A landscape with many valleys, sampled at points; each row gives a point and its height.
From any point a ball takes the steepest step (drop divided by distance) to one of its 2 nearest points. It stops when none of these is lower. Distance is the straight distance between rows; heights are no part of it.
Lir height 6.68: [-13  27   2  -2 -43 -19  11 -12  -5 -16   9   0 -31 -36   6  45  -1  17
   7 -12]
bedos height 1.96: [-16 -10   4 -18   9  -1 -17 -15 -25  14   8  10  -1   5  22 -22  11  24
  16  11]
Zik height 5.23: [-38   6  20   8  -8   9  -4   4  -9  10  28  -9 -45  -4  13 -18  30  13
  12   7]
fovo height 5.55: [-31   2  14  -5  -3   0 -17  -3 -24  19  29  -3 -37  14  14 -24  27  25
  18  15]
bego height 7.52: [-14   0  -2  27 -15  24  19 -10  21 -37 -21 -14   4  -2 -21  31  -6 -16
   7  -7]
bopin height 2.22: [ 16   3  -4   3 -29 -31  -1  -3  26  22  -9  12  21 -11 -15  45 -46  -8
 -12  -4]
geted height 4.81: [-18  -1  -1  -4  -2   0  -1 -11 -14 -10  14  -7 -17 -25  38 -16  27  21
   1  -7]
kuz height 4.83: [  7 -10  -7   7 -17  -9  -5 -13  21  10 -26   7  19   6  -9  27 -23   1
  -4   3]
rafe height 5.07: [  0   3  -2  -8   5 -35 -18  16  17  33  42   1 -12  -1 -13 -26  -9  -5
 -14   7]
rarab height 2.95: [-11  -2  13 -18  12  28 -19  -5 -28  12   9  21  -5  19  -2 -24   7  14
  27  18]
zepe height 4.30: [ 38   3 -28  12 -13 -20  -7  24  21  -6 -29  -7  25 -24   1   5 -21 -17
 -20  -4]
Bekez height 2.89: [ 29   3  -5 -13 -23 -50   0  -3  23  21   2  11  27 -11 -14  26 -43  -5
 -15   1]
fitik height 5.78: [-43   7  -3  30   0   6  36 -32   8 -37   6  -9  -6  -8 -28  36  10   6
   8 -12]
denek height 6.36: [-38   7  11  27  25  33  24  -1   2 -15  10  -5 -26  14 -28   4  10 -10
   1   0]
Latuk height 4.21: [  9  -4  -4  20 -18  13   4   0  49   9 -33   0  11  15 -27  36 -30 -19
  -1  -9]
kenez height 2.37: [ 14  -9  11 -29 -17 -48  -2 -26  10  34  17  16  20   3 -23  35 -46   7
   7  -5]
Denu height 2.82: [ 10  11  -2  22  -9   6  -7  23  50   1 -20  -2  -9 -19  -5  28  -3 -20
 -25  -2]
mume height 4.67: [ 12   9 -10 -13  -5 -42 -15  23  22  23  24   3  -4 -17 -11 -25 -13 -20
 -24   2]
Gol height 6.65: [-21  19   5  20  17  39  13   3  -3  -3   1   7 -23  28 -34   0   5 -20
   9  11]
sarib height 3.47: [-16  -9  -6 -15  15  28   3 -41 -28 -26  -8  18  17  18 -15  -6   2  24
  32  -7]
Nuguk height 4.74: [  2 -11  -8   6  -8   8  -6  -9  23   5 -40  11  16  22 -25  32 -22 -11
   0  -8]
seb height 2.96: [  8  26  21  11   5  24  -5  23  -4  29   6  10 -31  35 -10 -14  14 -12
   3  25]
fazas height 5.39: [ -4   2   5  -9   5 -31 -25  16   2  35  40   3 -17  11   1 -21  -3   6
   0  25]
ragib height 3.05: [ -4  -4  12 -34 -16 -40 -12 -18  24  37  18  27  11   4 -25  19 -25   2
  -4  -6]
Nos height 4.28: [-21   3  13  16   2  23   1  20  22  13  -3   1 -22  12 -14   3   8 -18
  -6  -1]
Viru height 5.41: [-14 -10  14  -2  11  26   6  -2 -26  -4   8  -9 -17   5  29 -25  27  14
   9   6]
vupe height 3.55: [ 12 -16 -14 -28  27  -2  -8  -9 -31   3   1  13  31   7  27 -28  13  24
   8   1]
siku height 2.38: [ 11 -12 -21 -31  14 -23 -10  20 -23  15  19 -12  14   3  12 -58   5   5
   3  -4]
lem height 2.59: [ 16 -14 -12  -7  18  11  14  -2 -21 -11   1 -14  11 -13  40 -35  21  22
   2  -7]
buzu height 1.80: [ 13  13   5  26  -3  11   5  30  37 -18  -5   0 -18 -25  10  10   9 -23
 -34   4]
rovon height 3.94: [  1 -23   8 -12  13  27   2 -17 -10 -18 -22   6  17  18  -2   0   4   1
  13  -2]
pag height 1.77: [  7 -24   0  -4  19  16  12 -13 -19 -19  -9  -3  29  -1  34 -14  21  16
   7   0]
mor height 4.84: [-29   6  15   6  -4  17  -6   1  -4  14  15   1 -31   7 -10  -4  11  -1
   5   1]
dibu height 2.78: [ -6 -15   3 -38  16  13 -17 -16 -39   7  10  17  16  11  21 -30  19  34
  22  10]
kulem height 2.15: [ 19  21  18  -2   8  23 -14  19  -9  26   7  18 -14  41  -8 -23   9  -8
  11  41]
vor height 3.71: [ -7  17  18  28   4  27  10  25  11  26   8   0 -34  23 -13   0  12 -19
  -2  11]
gar height 3.51: [  0   9  -2  17 -20   8   3   5  52   6 -26   2  -1  -5 -10  43 -12 -23
 -19  -6]
fimab height 7.27: [-23  -3   4  21   7  32  18  -6  20 -21 -18   1  -8  11 -34  18  -1 -16
   4  -9]
Lopub height 6.45: [  7  23   0   6 -33 -17   3   1 -15 -24   3  -7 -22 -35  17  54  -2   1
  -1  -9]
Lus height 1.78: [  1 -29  -4  -7   1  31  16 -30 -25 -32 -20 -20  39  18  18   3  12  14
  23  -9]
Bez height 4.77: [ 43  12 -31   6 -26 -28 -10  30   3 -10 -17  -4  17 -30  -5  23 -32 -25
 -24  -6]
rovom height 3.22: [  5  -9   1  -1  29   5   6  13 -28  -5  10 -14  -2  -8  46 -47  27  16
   0   4]
fesub height 5.15: [-34  -4  -2   5  -5   6   8 -48 -20 -17   3   2  -8   6 -25  11   5  18
  26 -20]
bolod height 4.82: [-17 -11  -2  -2 -13   5   1 -38 -10 -16 -11  -1   4   2  -2  14   7  14
  22 -18]
Vus height 3.56: [ -8  -3   5 -29  -2 -35 -24 -11  20  43  36  26   0  13 -27   9 -14  -6
  -5   0]
Luku height 6.98: [-21   9  -7  15  19  29  17   4  18   9 -16  13 -18  22 -44  19  -6 -20
  -2   1]
giv height 1.38: [ 11   3   3 -14 -35 -33   3 -13  25  32   0  12  15   1 -30  53 -50   0
   1  -9]
sud height 3.10: [ 13 -11 -20 -28  27 -13  -9   9 -30  14  16   2  20   4  19 -50   8  23
   3   8]
Dur height 5.14: [-26  -9  16  -3   1  20   8 -13 -19 -22   7 -21 -19 -11  31 -17  36  13
  10  -1]
zot height 0.76: [  0 -24   1 -10   3  23  17 -26 -27 -33 -11 -23  29   6  35  -4  31  18
  17  -8]
zofis height 5.46: [-44   5  -1  22  -4  -4  28 -45 -20 -37   7  -6 -10  -6 -19  24   1  26
  26 -17]
buva height 2.66: [ 22 -15  15  12   7  37  21   7  21 -22 -38 -11  11  17   3  10   5 -30
 -18   4]
neno height 4.34: [-13  11  -7  -3   4 -16  -4   8 -15  -1  31 -17 -28 -25  46 -37  27  22
   2   7]
lupo height 0.98: [ 11  13  15 -15   6  19 -21   9  -5  28  14  22  -3  31 -16 -19  -7   5
  15  33]
nogem height 5.73: [ 25  22 -17  12 -25 -32   1  27 -28 -19  -1 -10 -11 -37  19  56 -25 -14
 -22 -17]
nole height 5.68: [-19   2   8 -11  -1 -22 -25   5 -15  34  46  -1 -25   9   5 -21  10  20
  12  24]
dok height 3.36: [  9 -14  16   1  10  31  10  -9  12 -17 -36  -3  15  20  -2   6   1 -16
   2  -3]
mub height 4.45: [  7   8  -4   4 -12 -29  -9  -8  18   8 -13   6  12 -16   3  16 -10   7
 -16  -4]
tubev height 4.41: [-15 -12   4  -6   1  14  -4 -14 -11  -1 -12   7   4  12   0   3   6  10
  15  -6]
vib height 2.92: [ 38 -10 -18  -2  18  -8   0  20  13  -3 -26  -4  31  -5   7 -32 -12  -7
 -17  -6]
misiz height 1.55: [ 23  -8 -17 -21  11 -16 -17  32 -12  16  12 -13  20   1   3 -61  -3 -10
  -5  -4]
sibip height 5.20: [-16  -3  20   7  11  16  -9   4 -12   8   8  -5 -15   3  16 -20  13   8
   1   6]
Vuva height 0.45: [  6   8  24  21   1  24  17  27  26  -9  -5 -10 -21 -10  11   2  18 -30
 -26   9]
bafa height 6.10: [-46   9  11  26  17  17  32 -14   6 -35   8 -10 -18   7 -26  15  17  -4
   5  -6]
zovo height 6.11: [ 19  22 -19  10 -20 -30   2  18 -27 -37   0 -20 -13 -34  26  48   1 -12
 -15 -13]
kagiv height 3.57: [ 28   3 -13 -16 -15 -51  -5  -2  16  14  13   3  18 -15 -14  -1 -21  -3
 -14  -7]
tanum height 5.32: [ 34  22 -16   5 -23 -41  -2  34 -17 -11  -6  -4  -4 -37  -3  45 -36 -22
 -22 -15]
pir height 5.09: [  2  22 -11  -1  -5 -38 -16  22  23  14  25   4 -16 -33  -5  -5   1  -5
 -26   1]
vorad height 3.34: [ 44  -7  -7  16  17   3   5  10  19 -12 -35  -6  30   0  11 -15 -11 -13
 -19  -3]
rik height 3.65: [-22  -4   1 -25  11  29 -13 -24 -32  -1   7  22   5  17 -10 -20   1  18
  31   3]
fekep height 4.13: [ 16   0  -5  -2   3 -26 -14   3  25  15  -1   9  14  -8  -3  -4  -9  -5
 -21  -3]
gos height 3.88: [ -9   0  -4  -7  14 -17  -1   5 -31  10  27 -12 -14 -15  38 -44  22  31
   8   3]
lep height 2.31: [ 30 -10 -15 -12  20  -5  -8  37   2  10 -11  -6  26   0   2 -52  -4 -13
 -12  -3]
fug height 3.84: [ 54  -9 -24  24  -1  -5   1  21  19 -18 -32 -14  36 -17  12   4 -20 -20
 -22   2]
Seme height 1.84: [  3  -4  26  20   2  31  17  12  25 -16 -28  -8  -5   6  -1  10   7 -32
 -19   4]
Lugi height 2.85: [-14 -24  -5 -10   9  28  11 -47 -35 -40 -14  -1  27  20  -7   0   8  20
  36  -4]

Where does a ball stop that starts at each point below?
Nos: lupo
mub: giv
Dur: zot
denek: Vuva
Lir: misiz
Lopub: misiz
fug: misiz

Call two points neighbours if one is among the 2 nearest of the other. Go from one point of each pair to the other, from neighbour to neighbour, staying as low as possible. Name the highest point that can't be avoided.
Vuva and misiz: nole
lupo and bedos: rarab
misiz and lupo: vupe
mume and giv: rafe
zot and misiz: rik
giv and Vuva: kuz
